Each row is a point on a landscape with many peaks, with its height.
From any point a climber steps to the highest of the 2 points nearest to it. It stops when none of these is higher. Distance is the straight distance between rows; heights are no part of it.
<73>: [ 44  28 -36 -22 -19  -1  33  10 -38  -3 -19   9   2   6   2   2  14 -30
 -18 -12 -22]  h=6.0
<153>: [ 15  27 -14 -35  -9 -42 -16 -13 -12 -43  12   9  54  10  12 -50 -13   2
  -3 -35   7]  h=27.4
<46>: [-40 -19  13 -49 -52  21 -24  18   7   8 -32 -27 -22  -8  10  -4 -54  22
  18  -1   4]  h=41.5
<380>: [-21  -1 -10 -27 -16 -15 -29  14   4  -5 -42 -10  -8  -9 -16  -7 -53  19
  21 -13   6]  h=45.3
<304>: [ -4  21   6 -19 -16  11  23  17  19  11 -27   5  16 -18  32  -6 -31  15
  10  31  -1]  h=20.6
<843>: [-21  -7  43  59  34  36  24 -28  52   7  39  38 -11 -21   3  21  23 -25
  16   2   9]  h=20.5
<9>: [  4  13   6  -3  21 -36 -11   8  24   6 -13  -2  14  54  21 -34  17 -30
 -13  -3 -28]  h=31.4
<822>: [-30  23   1 -17  -9  15   1  30  22  21 -49 -23 -24 -24  21  -4 -30   5
  15  34  16]  h=18.7
<177>: [ 24  34 -30  33  37 -45 -22  12  17  14  -5  11  30  27 -16 -10  12 -20
 -20  -8   4]  h=23.3
<691>: [ 17  18 -44 -20   4 -53   0  10 -29  24 -29 -16 -10  24 -27 -22  27 -30
 -20  -8 -27]  h=16.4
<814>: [ 12 -59  17  52  26  29  29 -11   5  13  30  14 -13   5 -13  37  27   1
  17  24 -32]  h=23.7
<709>: [-12  -4  11   7 -24  33  36 -26   3 -28  30  25 -10 -22  27  17  18  -2
 -23 -10   5]  h=30.1
<590>: [ 29 -20 -18 -41 -49   6  29  14  -8 -12 -25   4  36  15  24  -5 -33  -3
  26 -12 -26]  h=10.4
<558>: [-35  41   0 -24  15 -54 -56 -21 -10 -11 -10  -1  11 -11 -12 -40 -40  32
 -31  -5  41]  h=55.4
<811>: [-12 -42  16  42  44  20   8  10  19  16  17 -20 -43  34  -9  11  46  -7
 -23  52 -16]  h=47.1
<179>: [ 65 -15 -28 -27 -25 -12  19   9 -83 -14   2 -20   6  -8  -9  14   8  14
 -18 -29  -9]  h=44.9
<661>: [ 55  51 -44   8  48 -63 -33  13 -51  -3  11  -7  40  18   3 -34  27  -1
 -19 -39 -25]  h=39.8
<192>: [ 44   3 -19 -21  -4 -40   7  19 -47  -6 -12 -27  25  27  28 -23  -3   7
 -21  -4 -36]  h=23.8
<890>: [ 15  33 -18 -16 -25 -22 -12   5  -9 -29   3  11  30 -16   0 -24 -33  28
  -4 -10  34]  h=24.7
<528>: [-24  36   3 -21 -33 -11 -11  14  -2 -15 -13   2  42 -17  32 -17 -44  21
  19  11  27]  h=22.7
<353>: [ 41 -20  -7  -3 -11 -31  11  21 -27  -2   4   0  23   9  18 -12 -12  37
 -11  26 -18]  h=27.6
<89>: [-51 -21  35  10 -14  55 -43  20  70   4 -13 -28  11  -7  15   1 -37  -3
  62  16  -7]  h=18.4
<518>: [-33  14  24  37  32  28   7   0  46   7  22  -8 -35 -12  16  22  37   7
  -5  60  26]  h=29.2
<878>: [ 51  19 -33  35  33 -33 -22   9 -41  -1  23 -12  23   5  -2  -2  30  -3
 -35 -32 -24]  h=48.2
<109>: [ 34  35 -30 -43   3 -50  11   5 -17   8 -30   3  38  28  25 -43  -1 -15
  -8 -23 -46]  h=20.4
<250>: [ 15  46 -11  12   8  -4  15 -15   8  -9  17  23  30  -5   0  -1  29 -28
  -8 -24  -2]  h=36.4
<533>: [ 38 -18  -7  46  33 -20 -16  -1 -23 -11  53  -2   5  17 -22   8  32  -5
 -19 -28 -17]  h=66.3
<813>: [  3 -19  10  36  34  -7  -2   4  10  23  11  -1 -25  -4 -33  22  23 -11
 -25   4   8]  h=28.1
<593>: [  6 -34  20  59  66  32  31  -7  13  16  51 -21 -36  15  13  24  65  -3
 -10  45 -28]  h=65.0
<794>: [-25 -38  15  27 -17  26 -10  -4 -10  13  11   0 -31 -36 -21  44  -6  45
  17  20  21]  h=17.7
<133>: [ 16  -1  14  32  15  -8  13  13  49   9   0  28  29  35  -6 -12   9 -35
  31  18 -21]  h=42.4
<730>: [-20 -13   5  31  25   7   6 -12   3  15  19 -18 -34  23  -6  -3  59 -32
 -49  17 -34]  h=36.1
<191>: [ -8 -45  29  -6 -20  25   4 -10  27  -6   2   9  14  42  32  -8 -10 -16
  19  16 -23]  h=14.1
<742>: [-19 -32  40  48  45  58  30  -5  46  17  42 -14 -49 -15  22  24  25   8
  13  52  15]  h=35.1
<29>: [ 40 -30 -19  32   9  10  44  11 -41  24   3   2  -7  14   3  35  62 -14
   2  10 -44]  h=0.5
<557>: [ 12  30 -26 -88 -32 -25   4  -5  -9 -40 -22  -6  26  11  -3 -43 -49 -11
  -4 -26  -4]  h=49.1
<757>: [ 11 -65  27  56  29  24  17 -20  22  -5  56  19   7  29  -3  10  27 -24
   0  -7 -32]  h=18.5
<797>: [ 35   3   5  43  26   5  10   3   1 -18  41  27   9   2  16   9  38 -21
 -16 -14 -17]  h=46.7
<456>: [ 39  12 -31   5   2  10  27  29 -48  24 -19 -10 -22  11   5  19  51 -21
 -16  -9 -50]  h=3.2
<242>: [ -9   1  23 -13 -36  47   6 -29   3 -23  22   5   6 -45  14   8 -11  24
  11 -10  23]  h=26.1
<527>: [-53 -10  17   0  -3   5 -62   6  58   1 -20 -18  18   8  -7 -18 -55  -2
  43   7   7]  h=19.5
<959>: [ 20 -27 -11   3 -13  -2  33   4 -37  -6   4  -2   3   4  14  24   3  12
 -15  -1 -12]  h=33.3
<523>: [-37  11   3 -12 -14 -28 -52   5  -2 -13 -11 -10 -11 -22 -22  -3 -47  32
 -13   0  35]  h=49.9
<419>: [ 33 -33   8  29   0   5   9 -12 -38  -5  41   3 -11 -19  -3  39   8  30
 -20  -9  -5]  h=26.6
<101>: [ -7 -71  17  37  28  41  40  10  14  23   2  -7 -18  16  10  33  20  19
  39  51 -11]  h=29.3
<703>: [-28  21  34  39  28  17   5 -13  59  -3  19  30 -22 -17   2   7  27  -7
 -14  15  35]  h=24.6
<689>: [-39  15   3   3 -40  46 -44  -4  12  -1 -16 -22 -28 -61 -22  26 -42  20
  42 -15  39]  h=15.6
<338>: [  2 -32   8   0   6 -22 -14  19   9  11 -12 -18   2  55   9 -14   1 -15
  -9  19 -49]  h=27.7
<809>: [ 43  60 -43 -32  21 -53  -3  11 -63  -3 -19 -19  37  11  -1 -43  19  14
 -33 -29  -1]  h=47.2
<938>: [ 70  22 -44 -22   1 -35   0  12 -79 -20   9 -11  14  -3  -8 -19  23   2
 -28 -36  -8]  h=60.0
<210>: [ -3 -11  26 -27 -30   1  20  12  24 -12 -23   6  45  22  44 -22 -24   2
  30   5 -41]  h=12.2
<267>: [-53  -4  38  14  15  38 -16  17  88  16 -33 -27 -11  17  28 -23 -31  -9
  43  45  -3]  h=17.1
<954>: [  2 -10 -10  20  15  18  19 -20 -27   8  39   2 -26   1  -5  17  59 -25
 -45 -25 -20]  h=46.1
<795>: [-32 -48  24  19   1  48  17   2  27  31 -25 -10 -33  -3   4  31 -13  23
  50  58   0]  h=33.8
<720>: [ 13  17   3 -16 -31  16   8 -39 -28 -29  43  22  -3 -43  -7  13  -1  11
  -4 -43  34]  h=23.0
<227>: [ -3  14  -2   1  -1  12  11 -25 -11 -13  36  16 -16 -17  18  -2  39 -14
 -57 -12   4]  h=35.7
<387>: [-40 -37  11 -14 -27  41  -6  13  28   8 -24 -10 -23  -1   3  18 -28   2
  28  25 -11]  h=37.7
<142>: [ 38  21 -21 -38 -22   1  11  -9 -66 -28  28  10  -1 -31 -18   4   3  11
 -26 -36  42]  h=19.8
<759>: [-25 -18  36   3   4  23 -12   8  71   7  -1  -6  11  43  25 -28 -14 -14
  34  28 -13]  h=15.8
<418>: [ -8 -36  29  26  11  22  15  -8  49   4  34  13   5  32  14   3  18 -13
  -7  19 -25]  h=14.8
<308>: [  0 -56  30  54  65  56  38 -26  36  13  61   1 -45 -16   0  46  38   3
  -3  28  -1]  h=44.3
<136>: [ 42  11 -36 -38 -31 -22   5  12 -38 -11 -29   9  -1 -35 -35   5 -35  28
  23 -15  33]  h=12.3
<895>: [-19  10   2  10 -12 -13 -24  -6   6  -3   7  19  -9 -14 -32  11 -17   2
   8 -11  33]  h=43.7
<810>: [-15  14  21  44  19  -5  -3 -13  -3  10  27  29 -18 -39 -36  16  10  -7
 -15 -12  32]  h=36.0
<546>: [ 26   7 -10  31  12 -23  -1   5   1  23  -2  -4  -2  15 -22  10  12 -29
  -8  -3 -11]  h=28.4
<257>: [ 18   9 -15  -9 -33   0  25  19 -28  10 -31  21  -3 -30 -11  22 -14   7
   5   4  30]  h=9.9
<139>: [-26  55 -12 -47  25 -58 -32  -7 -42  -3 -25 -11  -1  -5 -12 -33  -2  19
 -40 -12  29]  h=62.7
<770>: [ 33  -6 -38 -39 -51  11  42   1 -29 -14 -21   3  -2  -4  12   3   4 -11
  17 -21 -19]  h=8.4
<627>: [  2 -63  -4  -8  -2   6  20  22  -3  27  -8 -21 -16  50   3  14  -7  -9
   6  21 -59]  h=24.5
<838>: [ 21  36 -16 -56 -35 -18 -10  10 -53 -10 -30   2  -8 -21 -59   1 -31  22
  -5 -32  66]  h=14.4
<282>: [ 16  60 -20 -21  -3 -29  -7  -6 -23 -24  12  11  38   5  13 -33  27 -21
 -28 -30  -7]  h=30.9
<881>: [-22  36 -13 -81  -4 -32 -46 -19 -20 -13 -22 -13  11  -4  -1 -38 -46  36
   1  -1  43]  h=50.2
<447>: [ -1  47 -37 -15  24 -46 -19  -2 -12  23 -29   6  20  27 -21 -39  21 -33
 -22 -20   3]  h=19.3
<56>: [-53  32   1   0 -26  19 -35  10  20   9 -30 -14 -20 -39  10   8 -26  13
  26  15  44]  h=17.0
<521>: [  2 -23  27  52   9  42  24 -28  25  -1  43  36  14 -24   4  43  25  13
   7 -12  12]  h=16.5
<498>: [-40  -6  13 -27 -45  37 -16 -21  11  -7 -11   3 -40 -45 -29  28 -23   1
  21 -31  29]  h=14.0
<698>: [ 11  21  -8  -2   2 -23  14   5  27  11 -33  18  41  40   6 -28  -1 -37
  19 -16 -21]  h=35.6
<157>: [-43  36  -8  -7  10 -23 -12 -11  33  11 -23   2  -3   8   7 -18  -8 -17
   2  11  18]  h=61.9
<600>: [ -2 -55  -2 -16  -7  11  23  13  19  28 -55  -7  -4  36   8   2 -11 -15
  33  41 -48]  h=21.7
<635>: [-36 -24  37  30 -21  38  -7 -25  33 -18  37   7  -9 -25  13  22 -26  20
  16  -6   7]  h=23.1
<87>: [  9  18 -13 -43 -15 -22 -27  -9 -56 -20  -4 -15 -18 -19 -35  -6  -5  17
 -40 -33  41]  h=16.8
<423>: [   0   22  -21 -107  -18  -31  -17   -3  -28  -25  -43  -17   15  -11
  -11  -46  -47   11    8  -33   32]  h=45.8
<318>: [ -9 -48  11  25 -19  15  20 -20 -19  -5  28  22 -19 -22 -14  54  -7  15
  16  -9  11]  h=21.1
<931>: [-49 -20  35   8 -11  18 -38 -11  42 -11  13  -9  -1 -15 -23  11 -47  15
  34  -8  24]  h=21.0
<574>: [-41  47  -3 -17  26 -33 -24   4  -3  12 -44  -6   0   4   0 -30   4  15
 -23  28  21]  h=53.9
<431>: [-17  13  17  25  14   4 -11   7  52  17 -23  14   2   9  -7   9  -3 -32
  22  14   6]  h=51.3

Call two points neighbours if one is among the 2 nearest of the other. Go from one point of each pair to the other, from neighbour to neighbour, staying as high as possible. Name the lowest point that can't be avoided.
<593> and <954> => <730>
<139> and <533> => <153>
<139> and <557> => <423>
<938> and <533> => <661>
<139> and <157> => <574>

Where does a climber stop that starts at each point below?
<627> => <157>
<822> => <533>
<600> => <157>
